The views of a scene show one set of named points, each view turned or mirrored, shifted and resized as a whole, with a little noise and some points left out.
(in the rows, 128 means zero)

Scene 1
View 1
<188>: | 125 | 122 | 124 | 142 | 113 | 152 | 145 | 128 | 142 | 113 | 152 | 118 | 129 | 106 | 139 | 122 | 108 | 105 | 149 | 136 | 113 | 131 | 141 | 131 | 130 | 142 | 128 | 133 | 136 | 142 | 115 | 142 | 129 | 124 | 124 | 126 |
<93>: | 136 |  91 | 129 | 118 | 129 | 131 | 126 | 131 | 146 | 147 | 166 | 126 | 113 | 126 | 149 | 124 | 105 | 120 | 171 | 112 | 155 | 146 | 124 | 138 |  92 | 127 | 122 |  80 | 121 | 150 |  93 | 112 | 124 | 129 | 133 | 106 |
<120>: | 157 | 125 | 131 | 146 | 150 | 113 | 145 | 145 | 133 | 132 | 145 | 120 | 122 | 133 | 158 | 107 | 146 | 140 | 137 | 105 | 119 | 141 | 121 | 114 | 118 | 127 | 140 |  90 | 138 | 141 | 112 | 108 | 129 | 117 | 133 | 121 |
<208>: | 118 | 128 | 117 | 152 | 102 | 159 | 156 | 127 | 142 |  99 | 138 | 118 | 134 | 101 | 141 | 125 | 117 | 103 | 131 | 142 | 101 | 124 | 149 | 131 | 153 | 150 | 134 | 155 | 139 | 130 | 132 | 158 | 136 | 124 | 118 | 133 |
<94>: | 141 | 123 | 131 | 138 | 136 | 135 | 135 | 134 | 138 | 129 | 162 | 118 | 124 | 118 | 142 | 113 | 112 | 116 | 159 | 123 | 120 | 139 | 129 | 123 | 108 | 132 | 127 | 104 | 134 | 151 |  99 | 121 | 123 | 122 | 131 | 120 |
<75>: | 131 | 104 | 118 | 140 | 116 | 135 | 154 | 134 | 142 | 118 | 134 | 125 | 123 | 121 | 160 | 125 | 135 | 126 | 131 | 117 | 130 | 134 | 136 | 132 | 140 | 139 | 139 | 115 | 131 | 126 | 131 | 134 | 138 | 127 | 125 | 121 |
<100>: | 133 |  99 | 122 | 132 | 120 | 133 | 145 | 133 | 143 | 129 | 143 | 126 | 119 | 125 | 157 | 125 | 128 | 125 | 143 | 113 | 140 | 138 | 132 | 134 | 125 | 135 | 133 | 102 | 127 | 133 | 120 | 125 | 134 | 128 | 128 | 115 |
<39>: | 137 | 111 | 122 | 141 | 124 | 133 | 151 | 136 | 140 | 122 | 138 | 123 | 123 | 123 | 157 | 121 | 135 | 127 | 135 | 115 | 127 | 136 | 133 | 129 | 133 | 136 | 137 | 111 | 133 | 132 | 124 | 129 | 136 | 125 | 126 | 122 |
<87>: | 132 | 112 | 116 | 147 | 116 | 135 | 160 | 135 | 140 | 111 | 127 | 123 | 128 | 120 | 159 | 123 | 143 | 127 | 122 | 120 | 117 | 131 | 139 | 129 | 150 | 142 | 141 | 126 | 135 | 124 | 138 | 138 | 141 | 126 | 123 | 127 |
<4>: | 135 | 116 | 122 | 144 | 122 | 137 | 150 | 135 | 140 | 117 | 140 | 122 | 126 | 119 | 153 | 120 | 131 | 123 | 135 | 121 | 119 | 134 | 135 | 128 | 135 | 138 | 136 | 119 | 135 | 133 | 124 | 133 | 134 | 124 | 126 | 124 |
<225>: | 130 | 126 | 123 | 147 | 118 | 145 | 150 | 132 | 140 | 111 | 143 | 119 | 129 | 111 | 145 | 120 | 123 | 113 | 137 | 130 | 109 | 130 | 139 | 127 | 137 | 141 | 134 | 131 | 138 | 136 | 122 | 140 | 133 | 122 | 124 | 127 |
<155>: | 128 | 102 | 126 | 127 | 119 | 144 | 133 | 129 | 146 | 132 | 162 | 123 | 120 | 117 | 144 | 126 | 101 | 112 | 164 | 124 | 138 | 138 | 133 | 137 | 108 | 134 | 123 | 104 | 126 | 148 | 101 | 127 | 126 | 128 | 128 | 114 |
<112>: | 142 | 135 | 125 | 153 | 132 | 134 | 152 | 138 | 134 | 113 | 140 | 117 | 131 | 117 | 149 | 111 | 136 | 123 | 131 | 123 | 101 | 132 | 134 | 116 | 138 | 138 | 139 | 124 | 143 | 136 | 123 | 131 | 132 | 118 | 127 | 131 |
<118>: | 119 | 107 | 121 | 132 | 106 | 155 | 139 | 126 | 146 | 119 | 155 | 122 | 125 | 109 | 141 | 128 | 101 | 104 | 156 | 134 | 129 | 134 | 141 | 139 | 123 | 141 | 123 | 125 | 129 | 142 | 112 | 142 | 130 | 129 | 124 | 120 |
<47>: | 125 | 106 | 116 | 142 | 107 | 144 | 156 | 130 | 143 | 111 | 132 | 125 | 126 | 115 | 155 | 128 | 131 | 119 | 129 | 124 | 125 | 130 | 142 | 135 | 147 | 143 | 138 | 128 | 131 | 125 | 135 | 143 | 140 | 128 | 121 | 124 |
View 2
<225>: | 136 | 134 | 122 | 127 | 123 | 140 | 121 | 121 | 156 | 135 | 121 | 137 | 140 | 127 | 134 | 136 | 108 | 111 | 150 | 128 | 102 | 135 | 134 | 122 | 115 | 125 | 139 | 130 | 140 | 117 | 123 | 116 | 114 | 135 | 134 | 113 |
<118>: | 142 | 135 | 124 | 127 | 110 | 142 |  97 | 126 | 175 | 113 | 118 | 139 | 134 | 163 | 144 | 136 | 138 | 110 | 145 | 122 | 105 | 124 | 119 | 127 | 135 | 121 | 125 | 130 | 134 | 131 | 124 | 144 | 109 | 137 | 148 | 105 |
<93>: | 164 | 129 | 171 | 116 | 106 | 102 |  87 | 120 | 149 | 114 | 135 | 135 | 111 | 153 | 122 | 123 | 149 | 116 | 128 | 130 | 138 |  91 |  82 | 161 | 153 | 108 | 112 | 121 |  93 | 137 |  94 | 184 | 103 | 104 | 160 | 116 |
<188>: | 140 | 139 | 115 | 127 | 118 | 142 | 111 | 124 | 164 | 124 | 121 | 133 | 139 | 149 | 143 | 140 | 123 | 113 | 147 | 125 |  97 | 132 | 127 | 126 | 120 | 123 | 135 | 129 | 137 | 119 | 129 | 130 | 112 | 142 | 138 | 109 |
<120>: | 154 | 126 | 168 | 116 | 132 |  99 | 134 | 113 | 111 | 155 | 142 | 132 | 124 |  85 | 108 | 121 |  94 | 120 | 134 | 143 | 132 | 111 | 109 | 153 | 113 | 118 | 136 | 123 | 104 | 111 |  96 | 137 | 113 | 101 | 134 | 133 |
<87>: | 128 | 118 | 140 | 131 | 124 | 147 | 128 | 119 | 158 | 148 | 113 | 154 | 140 | 101 | 115 | 125 |  95 | 103 | 159 | 129 | 115 | 133 | 139 | 108 | 122 | 130 | 136 | 133 | 153 | 123 | 104 |  96 | 116 | 115 | 138 | 118 |
<94>: | 157 | 140 | 141 | 118 | 121 | 109 | 110 | 121 | 133 | 130 | 140 | 124 | 125 | 137 | 134 | 133 | 124 | 122 | 129 | 133 | 113 | 115 | 104 | 155 | 121 | 114 | 131 | 122 | 106 | 116 | 118 | 158 | 110 | 125 | 139 | 119 |
<208>: | 125 | 136 |  98 | 134 | 120 | 165 | 121 | 125 | 177 | 130 | 110 | 142 | 152 | 140 | 146 | 141 | 109 | 107 | 161 | 122 |  86 | 150 | 151 | 101 | 112 | 130 | 143 | 135 | 163 | 116 | 136 |  99 | 117 | 152 | 133 | 106 |
<4>: | 139 | 127 | 138 | 127 | 121 | 135 | 119 | 120 | 154 | 137 | 122 | 143 | 136 | 121 | 125 | 130 | 110 | 110 | 149 | 131 | 114 | 126 | 127 | 124 | 124 | 124 | 134 | 130 | 135 | 122 | 111 | 121 | 111 | 122 | 141 | 116 |
<112>: | 140 | 133 | 130 | 124 | 132 | 129 | 135 | 118 | 134 | 149 | 130 | 134 | 140 | 104 | 127 | 134 |  93 | 116 | 145 | 134 | 105 | 135 | 133 | 130 | 103 | 126 | 143 | 128 | 134 | 109 | 120 | 111 | 115 | 129 | 127 | 121 |
<47>: | 127 | 119 | 134 | 132 | 118 | 152 | 117 | 122 | 172 | 137 | 109 | 154 | 140 | 120 | 122 | 128 | 109 | 101 | 159 | 127 | 114 | 132 | 138 | 107 | 132 | 129 | 133 | 135 | 153 | 129 | 107 | 102 | 113 | 121 | 144 | 113 |
<39>: | 140 | 121 | 149 | 127 | 121 | 131 | 120 | 119 | 150 | 142 | 122 | 146 | 131 | 110 | 117 | 124 | 107 | 109 | 149 | 131 | 122 | 122 | 124 | 126 | 127 | 124 | 132 | 130 | 132 | 125 | 100 | 120 | 113 | 111 | 142 | 119 |
<75>: | 135 | 119 | 149 | 128 | 120 | 138 | 122 | 118 | 155 | 142 | 117 | 150 | 134 | 107 | 115 | 124 | 105 | 104 | 153 | 130 | 123 | 125 | 129 | 118 | 130 | 127 | 132 | 132 | 141 | 126 |  99 | 111 | 114 | 111 | 141 | 118 |
<155>: | 153 | 133 | 144 | 121 | 110 | 123 |  93 | 124 | 160 | 114 | 128 | 134 | 122 | 159 | 135 | 129 | 143 | 114 | 136 | 126 | 120 | 109 | 101 | 145 | 141 | 114 | 119 | 126 | 112 | 132 | 111 | 166 | 107 | 122 | 151 | 111 |
View 3
<118>: | 144 | 121 | 141 | 116 | 116 | 102 | 158 | 133 |  99 | 157 | 147 | 136 | 146 | 124 | 114 | 115 | 105 | 116 | 145 | 137 | 134 | 159 | 142 | 126 | 117 | 125 | 133 | 139 | 147 | 100 | 102 | 143 | 119 | 170 | 137 | 144 |
<94>: | 133 | 119 | 120 | 112 |  97 | 120 | 153 | 145 |  91 | 137 | 156 | 142 | 135 | 123 | 118 | 119 | 113 | 135 | 135 | 107 | 125 | 137 | 124 | 156 | 124 | 121 | 132 | 138 | 154 |  89 | 107 | 147 | 125 | 140 | 135 | 145 |
<155>: | 139 | 121 | 138 | 104 | 109 | 113 | 162 | 141 |  84 | 144 | 167 | 144 | 152 | 122 | 121 | 107 | 115 | 123 | 145 | 121 | 129 | 153 | 132 | 139 | 121 | 120 | 143 | 140 | 156 |  82 | 103 | 142 | 127 | 159 | 139 | 148 |
<100>: | 146 | 130 | 137 | 114 | 131 | 115 | 154 | 139 | 100 | 129 | 147 | 155 | 150 | 124 | 106 | 112 | 135 | 134 | 151 | 121 | 137 | 140 | 126 | 133 | 132 | 123 | 150 | 140 | 148 |  93 | 122 | 123 | 134 | 142 | 134 | 146 |
<93>: | 134 | 122 | 137 |  93 | 107 | 125 | 167 | 148 |  68 | 128 | 190 | 152 | 163 | 119 | 126 |  97 | 132 | 133 | 148 | 108 | 124 | 149 | 121 | 148 | 127 | 115 | 158 | 142 | 165 |  62 | 104 | 139 | 135 | 148 | 143 | 154 |
<208>: | 152 | 124 | 136 | 141 | 127 |  92 | 143 | 123 | 130 | 163 | 100 | 131 | 124 | 131 |  97 | 132 |  94 | 116 | 141 | 150 | 144 | 151 | 150 | 119 | 118 | 132 | 113 | 135 | 129 | 133 | 115 | 137 | 110 | 168 | 127 | 132 |
<188>: | 144 | 122 | 132 | 125 | 113 | 103 | 150 | 133 | 108 | 155 | 131 | 134 | 133 | 126 | 109 | 123 | 100 | 121 | 140 | 134 | 134 | 151 | 140 | 132 | 118 | 127 | 123 | 136 | 142 | 110 | 107 | 144 | 115 | 161 | 132 | 138 |
<225>: | 146 | 124 | 129 | 130 | 119 | 103 | 146 | 131 | 118 | 150 | 119 | 138 | 127 | 128 | 103 | 128 | 105 | 126 | 140 | 132 | 137 | 143 | 138 | 133 | 122 | 128 | 121 | 137 | 137 | 117 | 115 | 138 | 116 | 154 | 129 | 136 |
<112>: | 144 | 127 | 117 | 133 | 117 | 112 | 139 | 136 | 121 | 135 | 113 | 143 | 118 | 129 |  98 | 134 | 116 | 137 | 135 | 117 | 135 | 126 | 126 | 145 | 129 | 129 | 122 | 136 | 138 | 117 | 124 | 134 | 122 | 133 | 125 | 135 |
<39>: | 147 | 131 | 130 | 124 | 133 | 113 | 147 | 136 | 111 | 130 | 130 | 153 | 138 | 127 |  99 | 119 | 131 | 136 | 147 | 121 | 137 | 134 | 125 | 135 | 133 | 126 | 141 | 139 | 143 | 105 | 126 | 122 | 129 | 137 | 130 | 141 |
<4>: | 147 | 129 | 128 | 127 | 128 | 110 | 144 | 135 | 113 | 136 | 126 | 148 | 134 | 128 | 100 | 122 | 122 | 134 | 145 | 125 | 138 | 135 | 128 | 136 | 130 | 127 | 133 | 137 | 141 | 109 | 122 | 128 | 126 | 140 | 129 | 139 |
<47>: | 154 | 132 | 140 | 131 | 144 | 101 | 147 | 128 | 121 | 142 | 116 | 148 | 138 | 129 |  95 | 122 | 122 | 127 | 150 | 141 | 143 | 145 | 137 | 119 | 130 | 129 | 136 | 138 | 135 | 117 | 125 | 120 | 125 | 152 | 130 | 138 |
<87>: | 154 | 134 | 132 | 134 | 144 | 106 | 142 | 130 | 126 | 133 | 108 | 151 | 132 | 130 |  90 | 127 | 127 | 135 | 149 | 133 | 144 | 134 | 131 | 125 | 133 | 129 | 136 | 136 | 133 | 121 | 133 | 116 | 127 | 139 | 127 | 136 |
View 4
<120>: | 185 | 151 | 141 | 178 | 141 | 114 | 135 | 103 | 164 | 139 | 135 | 161 | 119 | 148 | 164 | 149 |  99 | 137 |  79 | 109 | 125 | 103 | 146 | 136 | 120 | 141 | 101 | 144 | 144 |  83 | 141 | 126 | 128 | 138 | 111 | 139 |
<118>: | 134 | 158 |  93 | 122 | 127 | 161 | 110 | 126 | 138 | 153 | 140 | 138 | 134 | 143 | 130 | 140 | 124 |  85 | 123 | 136 | 127 |  82 | 103 | 145 | 165 | 131 | 128 | 107 | 125 |  96 | 101 | 137 | 104 | 133 | 119 | 111 |
<155>: | 157 | 157 | 107 | 140 | 131 | 165 | 109 | 124 | 150 | 154 | 146 | 145 | 125 | 157 | 131 | 143 | 117 |  75 | 115 | 122 | 115 |  76 | 127 | 158 | 150 | 128 | 118 | 103 | 135 |  87 | 116 | 140 | 107 | 119 | 101 | 120 |
<47>: | 117 | 144 |  97 | 122 | 149 | 126 | 118 | 122 | 128 | 150 | 122 | 146 | 143 | 138 | 143 | 159 | 108 | 133 |  99 | 136 | 148 |  96 |  93 | 124 | 145 | 137 | 114 | 121 | 121 | 101 |  97 | 140 | 117 | 148 | 143 | 117 |
<100>: | 145 | 144 | 114 | 143 | 151 | 136 | 114 | 125 | 145 | 153 | 134 | 153 | 132 | 154 | 142 | 162 | 100 | 111 |  93 | 118 | 131 |  84 | 124 | 146 | 129 | 132 | 103 | 114 | 135 |  88 | 114 | 147 | 121 | 128 | 119 | 127 |
<75>: | 133 | 144 | 109 | 138 | 151 | 120 | 123 | 118 | 138 | 147 | 126 | 151 | 137 | 143 | 149 | 161 | 101 | 136 |  90 | 126 | 142 |  97 | 109 | 128 | 133 | 139 | 107 | 125 | 128 |  96 | 107 | 141 | 122 | 144 | 134 | 125 |
<93>: | 178 | 153 | 121 | 157 | 141 | 167 | 104 | 128 | 161 | 160 | 152 | 154 | 117 | 174 | 131 | 152 | 104 |  63 | 104 | 104 | 105 |  65 | 154 | 176 | 131 | 124 | 102 |  97 | 148 |  76 | 126 | 148 | 114 | 102 |  86 | 131 |
<39>: | 139 | 146 | 113 | 140 | 147 | 123 | 123 | 117 | 141 | 147 | 129 | 151 | 135 | 142 | 150 | 156 | 103 | 131 |  94 | 126 | 140 |  96 | 111 | 130 | 136 | 138 | 109 | 127 | 129 |  94 | 110 | 137 | 120 | 144 | 132 | 124 |
<94>: | 179 | 164 | 122 | 157 | 123 | 150 | 124 | 109 | 160 | 142 | 145 | 147 | 119 | 145 | 145 | 131 | 121 |  94 | 110 | 121 | 116 |  91 | 134 | 148 | 150 | 133 | 121 | 126 | 137 |  86 | 129 | 122 | 111 | 131 |  99 | 123 |
<4>: | 142 | 150 | 110 | 140 | 140 | 125 | 125 | 114 | 142 | 144 | 129 | 149 | 134 | 138 | 150 | 150 | 110 | 128 |  97 | 128 | 138 |  99 | 110 | 128 | 143 | 138 | 113 | 129 | 129 |  96 | 111 | 132 | 118 | 146 | 129 | 122 |
<188>: | 138 | 160 |  97 | 127 | 123 | 150 | 121 | 114 | 138 | 145 | 135 | 138 | 133 | 132 | 140 | 133 | 128 | 104 | 121 | 140 | 132 |  93 |  99 | 132 | 168 | 135 | 132 | 122 | 122 | 100 | 105 | 127 | 105 | 144 | 124 | 110 |
<225>: | 137 | 156 | 103 | 132 | 128 | 133 | 126 | 112 | 137 | 142 | 130 | 142 | 134 | 130 | 148 | 140 | 121 | 125 | 108 | 138 | 139 | 103 |  99 | 122 | 159 | 138 | 126 | 132 | 122 | 101 | 107 | 126 | 112 | 151 | 132 | 115 |

Which points are out of place in each view (at most two, in the order of its rows)? Write - if all are in place.
view 1 => <75>
view 2 => <4>
view 3 => <225>
view 4 => <39>
